Each row is a point on a tangle of strands that fork, close into loops and nearly touch. The rows are in no order.
In the rows, zero is written as 128.
Points whose rows are less than 108 apart are linked; no others are. Some points are linked to none.
Z247: [ 88 105  97 161 175 172 101 148 201 132 159  91 133 154 153 115 176  82
 134 176 157 123 143 142 105  77 106 139 150]
Z998: [145 161 116 116  96  73 138 109 165 112 145 157  93 146  53 163 107 123
  96 130 107 125 101 124 132 156 130 107 105]
Z300: [119  88 158 162 132 164 130 179 156 133 141 140 144 118 172 128 184  94
 153 136 156 123 162 147 122 121 117 140 144]
Z233: [138 146 156  92  96  92 150 136 187 143 157 154 113 158  86 138 164  72
 141 105 127 125 116 145 119 175 132  85 129]
Z69: [ 85 170 153 124 192 181 112 136 148 151 106  94 130 110 136  91 103 134
 102 182 101 103 132 122  92 107 117 146 151]
Z698: [130 126 104 151 107 146 147 144 152  96 171 138 128 131  96 142 149  91
 119 166 130 110 166 156 116 128 130 177 144]
Z844: [ 79  96 115 168 185 162  74 141 127 137  86  75 147 104 170 114 112 142
 153 149 146 130 138  71 126  82  85 157 109]
Z416: [149 140 201 118  98 163 135 132  98  97 142 147 168 128 130 135 144 102
  89 139 157 125 148 149 131 138  98 114 149]
Z23: [101 145  91  85 166  97 112  92 124 179  84 111 144  96 138  44  89 184
 153 183  89 125  90  82 113 102 173  56 133]
Z865: [167  97  93 133  68  76 150 105  94 118 127 150 117 124 108 167 123 171
 133  90 125 155 134 135 192 140 169 147 110]
Z413: [132 129 131 160 108 167 123 140 117  96 156 137 147 113 115 145 141 102
 108 157 144 121 180 139 130 119 117 183 147]
Z49: [108 105 144 171 136 177  86 151 106 117 120 117 152 107 148 149 133 118
 124 145 152 121 176 116 132 108  95 187 137]
Z969: [ 83 118  42 151 174 132 108 119 168 136 129  73 115 117 140  90 125 156
 152 190 128 123 107  96 106  66 117 122 105]
Z198: [131 130 109  91 119  62  99 103 144 148 125 143 105 109 124 107 124 161
 163 130 132 126  70  90 109 129 137  33  80]
Z266: [177 134 140 135  83 125 170 132  78 123 145 138 141 143 144 158 131 123
 110  96 151 157 168 150 192 154 165 192 145]
Z935: [158 114 168 102  62 124 211 155 154 121 136 158 159 151 136 115 190  69
 122 116 128 136 151 167 126 176 140  97 160]
Z109: [134 105  77 128  97  82 168 134 183 127 153 147  95 124  82 143 161 112
 167 119 118 118 128 150 126 152 149 139 109]
Z356: [ 67 153 135 138 217 177 110 138 155 179  84  65 145 115 158  72 109 134
 116 177 118 117 135  89 109  84 110 140 141]
Z688: [149  97  96 132  79  76 159 128 135 128 135 157 106 114 103 155 140 153
 157 104 119 134 125 139 155 147 157 132  95]
Z953: [144 129 168 100  89 112 175 153 170 135 149 155 133 152 109 126 183  62
 140 106 135 124 135 158 127 174 133  91 139]
Z483: [ 99  90 138 147 126 188 127 129 178  98 153 119 174 152 138 103 188  95
 103 180 156 119 166 166  86  90  86 126 172]
Z959: [108 153 131  80 162  84 108  88 125 174  82 137 121 101 124  79  87 197
 125 150  86 130  79  81 102 131 177  50 124]
Z194: [ 96 174  96 116 170 156 127 121 171 126 159 107 109 142 110 114 126 104
 106 182  89 107 121 156  79 105 108 144 142]
Z747: [138 107 115  96 117  81  90 111 105 144 107 148 120 106 147 116 132 164
 183 113 142 129  74  96 128 116 134  41  85]
Z166: [ 93  92  43 163 145 138 102 123 155 112 135  94 114 105 125 115 134 164
 166 182 130 115 123  97 112  80 121 139 103]
Z428: [156 171 151 117 121 118 134  98  75  97 103 145 133 143  77 178  52 150
  41 130  96 140 107 104 168 153 136 145 136]
Z701: [ 70 127 102 157 206 171  97 135 152 164  78  59 142 106 158  86  99 143
 116 182 124 126 133  76 116  81  95 151 132]
Z967: [128 137 196 133 160 158  88 131  57 123  98 119 139 126 157 141  97 112
 128  64 143 125 119 124 133 129  85 135 130]
Z227: [ 97 101 122 169 169 165  85 153 136 128 116  98 139 108 151 127 129 130
 151 152 147 126 144  97 120  93  93 152 115]
Z241: [164  95 140 138  99  96 153 127  87 147 118 142 102 132 151 152 129 156
 164  33 137 146 108 150 179 147 151 117 102]
Z882: [ 96 112 117 121 153 149 129 164 203 145 167 113 136 167 155  97 197  64
 173 135 152 115 128 146  86 123 117  90 144]
Z251: [125 186 174  84 167  98 120 109 152 167 112 146 104 123 104 114  85 164
  87 128  90 123  87 103  99 165 154  80 117]
Z126: [157  78 129 128  97  99 116 105  63 140 101 141 107 120 157 139 121 164
 179  39 144 133  91 133 161 130 144  92 109]
Z679: [178 125 142 137  85 130 182 140  62 140 136 129 131 152 188 137 128 124
 112  59 144 171 167 154 190 150 162 196 158]
Z776: [ 91 149  68 100 184 116 127  88 136 183 102  88 135 107 139  31  96 180
 153 191  96 130  94  83 102  90 167  67 126]
Z686: [139 190 130 130 132 150 139 121 120  99 120 135 119 122  82 143  68 131
  56 186  83 113 136 135 109 128 130 164 151]
Z331: [174 139 144 123  65 124 183 137  96 114 150 141 156 145 127 159 150  99
  97 129 147 154 172 159 182 157 165 180 148]
Z345: [152  98 144 160 115 144 154 166 104 138 129 145 132 110 176 147 162 126
 155  79 141 137 163 146 161 140 141 176 134]
Z131: [127  93 164 138  95 175 159 130 159  85 148 141 186 151 133  99 188 100
 107 157 164 123 170 168  90 118  96 113 165]
Z923: [114 147 106  97 151  87 122 131 193 147 161 120 101 146 115 104 140 117
 172 132 132 121  91 111  78 137 125  70  80]
Z557: [171 120 159 104  60 119 212 155 124 117 139 153 167 145 147 130 177  78
 104 126 134 151 155 165 162 166 152 140 155]
Z918: [132 144 110 120 126 113 113 109 110  99 108 137 108  98  91 150  83 168
 103 141 101 121 105 111 132 132 125 124 108]
Z790: [160 163 182 114  97 141 135 127  98  98 146 150 149 139 101 153 117  90
  75 148 140 129 136 142 153 147 113 129 144]
Z98: [114 160  97 138 143 141 122 117 127 100 117 116 106 100  89 129  75 159
 100 174  86 111 126 124 107 115 125 159 118]
Z740: [106 189 174  85 193 123 118 124 158 185 113 123 118 123 128  85  88 153
 111 146  95 121 105 114  83 149 156  87 124]
Z781: [124 160 150  79 157  73 110  91 129 166  83 155 115 112 109 107  84 195
 104 132  86 136  69  86 106 150 165  56 116]
Z718: [119 107  79 121 121 100 165 147 200 135 159 135 100 140  95 132 172  90
 178 127 124 109 130 153 100 144 137 134 117]
Z177: [130  88  86 170 100 136 104 118  66 110 116 126 143 104 143 146 125 176
 150  73 146 144 179 120 154 121 136 209 130]
Z274: [123  63 155 175 116 174 143 182 158 137 123 147 164 120 204 119 195  95
 138 137 151 137 181 148 125 119 122 153 174]
Z780: [115  94  61 153 115 123 108 121 134 103 137 119 114  91 109 133 127 172
 159 160 124 117 133 112 121 105 131 145  99]
Z527: [168 133 195 130 108 132 150 151 101 138 135 153 130 144 144 157 145  93
 135  75 147 137 138 158 164 162 128 104 124]
Z518: [138 120 186 126  95 180 152 120 127  82 138 143 188 139 128 106 165 105
  87 159 164 121 163 162  99 128  86  99 155]
Z830: [124  71 130 174 158 142 104 157  98 144  94 121 140 111 195 131 144 142
 202  76 162 123 143 111 140 109 121 146 106]
Z859: [141 136 185 126 145 143 102 121  41 113 106 118 131 140 136 152  79 123
 111  45 143 130 109 129 155 140  97 138 135]
Z551: [111 143 178 123 176 154  88 139  81 128  90 114 137  98 153 131  96 139
 129 101 126 117 123 104 121 123  86 134 113]
Z158: [170 162 143 120  81  79 159 115 138 111 146 153 112 166  54 188 108 116
  80 134 128 141 119 127 177 162 144 129 121]
Z662: [122 184 152  74 121  96 130 116 187 137 170 144 104 172  80 131 136  78
 104 123 103 121  98 138  80 167 123  82 127]
Z435: [131 152  74 133 109 123 141 121 168  92 174 133  99 151  68 154 124  92
 115 164 105 111 138 159 103 128 125 157 128]
Z196: [119  84  74 137  90 114  87 104  78  99 112 124 128  82 127 142 123 183
 161 122 129 121 125 112 144 110 134 139 111]
Z681: [ 86 108  99 149 157 181 111 137 189 113 158  98 150 162 142 113 180  79
 112 188 147 121 151 164  86  77  95 141 170]
Z939: [144  79  76 153  88 120 119 110  53 121 112 129 131 106 153 136 126 188
 160  58 140 145 155 139 169 130 154 183 131]
Z714: [158 190 153 114 122 128 139 112 102 103 114 151 126 137  73 161  61 128
  37 158  95 128 118 121 148 148 133 147 144]
Z647: [104 108  89 117 141 124 155 161 209 146 165 126 115 156 125 114 196  68
 187 127 128 112 134 153  94 135 135 122 142]
Z837: [162 145 189 119 128 122 114 110  61 122 116 133 121 161 121 170  78 121
  95  60 142 150 100 128 176 151 112 122 131]
Z248: [ 90 167 140 116 171 186 116 127 161 128 144 102 131 135 137  96 131 109
  89 190 109 111 130 147  78  95  97 124 164]
Z408: [120 160 118  92 144  79 114 119 176 147 145 136  98 131 104 114 120 139
 144 128 122 124  87 104  90 144 126  65  82]
Z128: [151 134 114 122 106  98 113  88  69  88 104 140 118 127  84 173  69 179
  80 115 105 142 103 106 169 137 132 135 118]
Z192: [176 104 150 138  92  89 171 120  79 147 121 135 103 157 149 157 117 146
 139  31 135 165 117 156 195 151 159 133 118]
Z398: [114 172  75 125 144 138 131 115 170 100 161 122  93 148  81 139 122 101
 109 175  89 106 126 156  83 110 115 149 132]
Z573: [140  85 125 116 113  96  87 106  62 136  96 137 120 111 166 123 123 159
 193  66 153 124  81 110 145 113 129  66  99]
Z329: [135 102 144 158 131 144 137 169 141 132 133 142 128 111 150 138 165 111
 162 117 149 121 147 141 136 129 128 150 120]
Z445: [171 163 174 106  82 110 153 119 122 109 150 154 136 160  81 168 118  88
  71 143 140 138 125 140 169 162 135 116 141]
Z795: [ 97 171 169 107 192 153 113 133 140 163  94 110 127 104 129  97  86 149
 112 159  96 107 119 116 101 131 128 124 136]
Z944: [136 186 144  99 118  99 136 104 169 120 153 153  99 156  68 145 107  98
  68 145  95 121 102 136 106 159 123 105 132]
Z868: [118  58  97 167 133 129  99 135  92 132  98 119 135  94 189 122 146 166
 203  88 156 127 132 106 142 100 129 144 106]
Z892: [ 96 152 115 106 176 134 111 144 195 153 173 104 114 163 135  95 157  87
 162 146 141 118 109 127  75 119 112  94 114]
Z390: [178 127 169 124 103 104 139 106  61 124 128 130 121 168 111 173  94 134
 107  57 147 155 117 135 196 154 140 137 126]
Z637: [111  71  86 145 109 121  74 113  65 112  98 118 142  83 154 132 126 172
 176 104 142 126 115 104 141  96 124 136 113]
Z533: [120  97 111 178 126 153  89 132  84 105 122 121 144 101 138 152 121 151
 141 107 149 127 177 113 144 120 123 210 127]
Z536: [166 110 141 145  92 137 189 175  94 137 133 149 135 131 225 126 164 110
 126  64 120 171 162 147 166 148 142 186 149]
Z664: [ 86 151  74 118 191 132 119 113 157 157 118  83 113 116 142  68 103 165
 142 179 115 124 105  92  94  85 124 103 110]

A fork is a point with three links, a tip a point with one. Leave the first point through the second and follow the links. Name the first fork or tip that comes.
Z158, Z445: Z247
Z776, Z23: Z69
Z390, Z837: Z551
Z69, Z248: Z49
Z664, Z969: Z830
Z408, Z923: Z865
Z536, Z345: Z274

How many points has the smallest loop of links through each point below? Write - if it is on no loop.
Z686: 6
Z740: -
Z69: 12

Name the points in between on the shortest way along the links from the first point to the second, in order.
Z435, Z844: Z698 > Z413 > Z49 > Z227
Z233, Z266: Z953 > Z935 > Z557 > Z331
Z664, Z780: Z969 > Z166
Z882, Z241: Z892 > Z923 > Z408 > Z198 > Z747 > Z573 > Z126
Z445, Z944: Z158 > Z998
